A landscape with many valleys, sampled at points; each row gives a point and its height.
A ball rolls from a point to the lowest of its 5 nearest points, and stops where none of them is lower. Distance is the straight distance between rows; heights are no part of it.
vazit (h 573): [ 12   7 -36  10  15 -27 -55 -16  20]
kot (h 517): [ 10  22 -40 -30 -19 -64  15  18  -6]
tul (h 403): [ -1  15 -45 -31 -10 -33 -14  14 -11]
Tupap (h 252): [ 32   7   8  -8  20  10 -43 -12   2]
gub (h 887): [ 13   4   4 -35 -31 -49  48  28 -30]
pozo (h 293): [ 13   9  79  20 -14  68   4  11  35]
rumez (h 466): [ 20  -1 -16   4  20  -8 -47 -22  11]
leze (h 446): [-45  40  39  23 -52  44  25  29 -10]
Pepas (h 736): [ -8 -15 -54 -25 -15 -57  42   2  -4]
voko (h 633): [-23  -3 -45  31  12 -46 -46 -23  45]
Vodi (h 656): [ 45  -6  -6  18  34 -17 -36 -29  22]
serun (h 607): [-28  19  35   8 -44 -10  66  33 -38]
kebed (h 335): [20 -6 69 29 12 63 11 -2 14]
bog (h 460): [-14   7 -30 -35 -11 -20   7   9 -33]
begug (h 663): [ -9 -29 -40   4  23  -3 -23 -33   3]
Liput (h 264): [-14  15  65  26 -24  72  -3  10  24]
fima (h 295): [  2  15  64   4 -17  65  -8  12  23]
dozul (h 324): [-18   0 -68 -15  -5 -49  11  -4   2]
viba (h 651): [-21  23  45   9 -47 -12  71  37 -32]
kava (h 852): [ 17 -20 -33 -26 -17 -78  56  -1  12]
tif (h 470): [-12  11 -50 -27 -12 -58   1  12   3]
Vupa (h 360): [-11  24  11 -39 -24   3  10  32 -32]
takod (h 345): [ -9  23  43 -13 -19  51 -13  21   1]
renu (h 599): [-31  40  45   3 -56  15  48  43 -19]
Kofe (h 670): [ 13  -6 -38 -27 -19 -75  39  13  -1]
taru (h 229): [-24   8  49  22 -10  66   0  -2  -1]
dolif (h 831): [ -8 -21 -13  59  28 -48 -38 -29  64]
motu (h 909): [ 25 -32  11 -31 -19 -64  57  12 -20]
gifav (h 284): [-27  22  58  30 -36  72  -5  14  34]
mev (h 638): [57  1 67 22 30 34 59 13 23]
Mupu (h 743): [ 47 -17  -7  36  43 -28 -23 -28  30]
fosel (h 338): [22 -1 63 13  4 59  2  4 10]
Kuda (h 444): [  2  -7   6  -7  15  28 -20 -14  -9]
besa (h 495): [-29  16  10 -21 -21  12  26  28 -46]
neziv (h 569): [ 67 -12  61   7  34  33  33   7  13]
Gigul (h 482): [-16  26  16 -29 -27   0  28  33 -41]
Nabu (h 690): [  8 -14 -37  29  25 -27 -42 -33  30]
zibu (h 504): [-14   7 -57 -20  -5 -42 -13   0   0]
pif (h 400): [-19  -2 -12 -30  -8   5  -1  10 -30]
Rudom (h 109): [ 33 -16  -3   3  28  14 -31 -24  -3]
Sira (h 557): [  3  20 -30 -24   0 -14 -42  -1  -2]
Nitis (h 445): [ -4 -22  -8  -4  16  29 -12 -17 -26]
kelef (h 287): [  6   8  51   0   0  60 -10   3   6]
Kuler (h 483): [-28  21  12 -25 -24  12  23  31 -35]
Tof (h 433): [ 42   2  28  -2  26  31 -21  -6   3]
zazuv (h 112): [-14  -6 -49 -30  -1 -21  11   2 -23]
bek (h 574): [-31  -8 -53  32  10 -41 -33 -27  48]
pobek (h 174): [-29 -14  26   8   5  50   0  -5 -29]
muv (h 758): [ 25 -12 -13  50  31 -44 -34 -25  48]
dut (h 474): [  9 -29  20   6  29  36  -3 -22 -19]
fazu (h 215): [-15 -10  43  11   5  60  -4  -6 -14]
lesuv (h 358): [-12  -7  -5 -17   8  28 -18  -2 -29]
lig (h 234): [-34 -12   0 -11  -5  29   7   7 -35]
Kilin (h 500): [ -1   5 -33 -22   2  -6 -22   0 -13]
nel (h 750): [-19 -14 -65   5  15 -34 -19 -26  17]
zuvi (h 397): [-40  38  45   8 -46  51  18  28  -4]
zefe (h 363): [ 20  -2   9 -10  17  31 -29  -7  -5]
Delek (h 889): [ 41 -28 -17 -26 -20 -88  52  -2  23]
Fogo (h 524): [-47  52  38  32 -68  36  41  35  11]
ber (h 146): [ 79  -3  16  16  47 -14   8  -8  13]
Bak (h 655): [-13   1 -50   4  10 -25 -35 -12  16]
komo (h 316): [-59  -8 -69  35  -4 -43  -1 -21  66]
Disam (h 426): [ 24 -26  39  13  29  48   3 -14  -5]
nuti (h 410): [-19 -20 -53 -17  11 -13  -7  -7 -17]
tevap (h 646): [ 60 -23  14  18  49   4  -8 -25  10]
Neba (h 683): [ -8  -7 -51  -4  13 -18 -31 -16   6]
Rof (h 294): [ -6  29   8 -40 -18  18  -7  26 -21]
sedek (h 161): [  6  16  18 -24  -2  34 -24   4 -13]
Goso (h 816): [ 26 -25 -21  43  38 -30 -32 -30  39]
puf (h 604): [ 64   1   1  42  44 -39 -19 -19  33]
benot (h 582): [  3 -18 -29  -7  21   3 -25 -17  -4]
Gikon (h 551): [-34  10  14  -9 -22   5  44  25 -47]
robi (h 700): [-32  -5 -75   9 -15 -62  24 -13  45]
kipap (h 83): [ 43 -24  33  13  40  27  -1 -18  -5]
lopu (h 792): [  1 -13  28 -18 -28 -39  69  24 -39]
nunu (h 657): [-19 -20 -47  30  19 -33 -38 -35  43]
pazo (h 488): [ -1 -36  -6   3  30  29 -14 -23 -21]
valod (h 632): [-20  13  20 -15 -34  -7  46  34 -43]
Bukav (h 277): [-26   7  20 -12 -13  43  -1  13 -24]
lila (h 609): [ -9   9 -51  -7   7 -31 -37  -7  10]
kagi (h 266): [ -7   6  24 -17   2  40 -17   5 -17]

Where does a ball stop that starts at each point below?
Kuler | sedek
begug | zazuv
puf | kipap
Nitis | pobek
fima | pobek
viba | sedek
kelef | pobek
besa | sedek
lopu | sedek
Fogo | pobek
Nabu | Rudom
Kofe | zazuv
Pepas | zazuv

For each start below, name every point that the ball comes to, in order.
lila | zibu, zazuv
Mupu | puf, ber, kipap
valod | Gigul, Vupa, Rof, sedek
muv | puf, ber, kipap
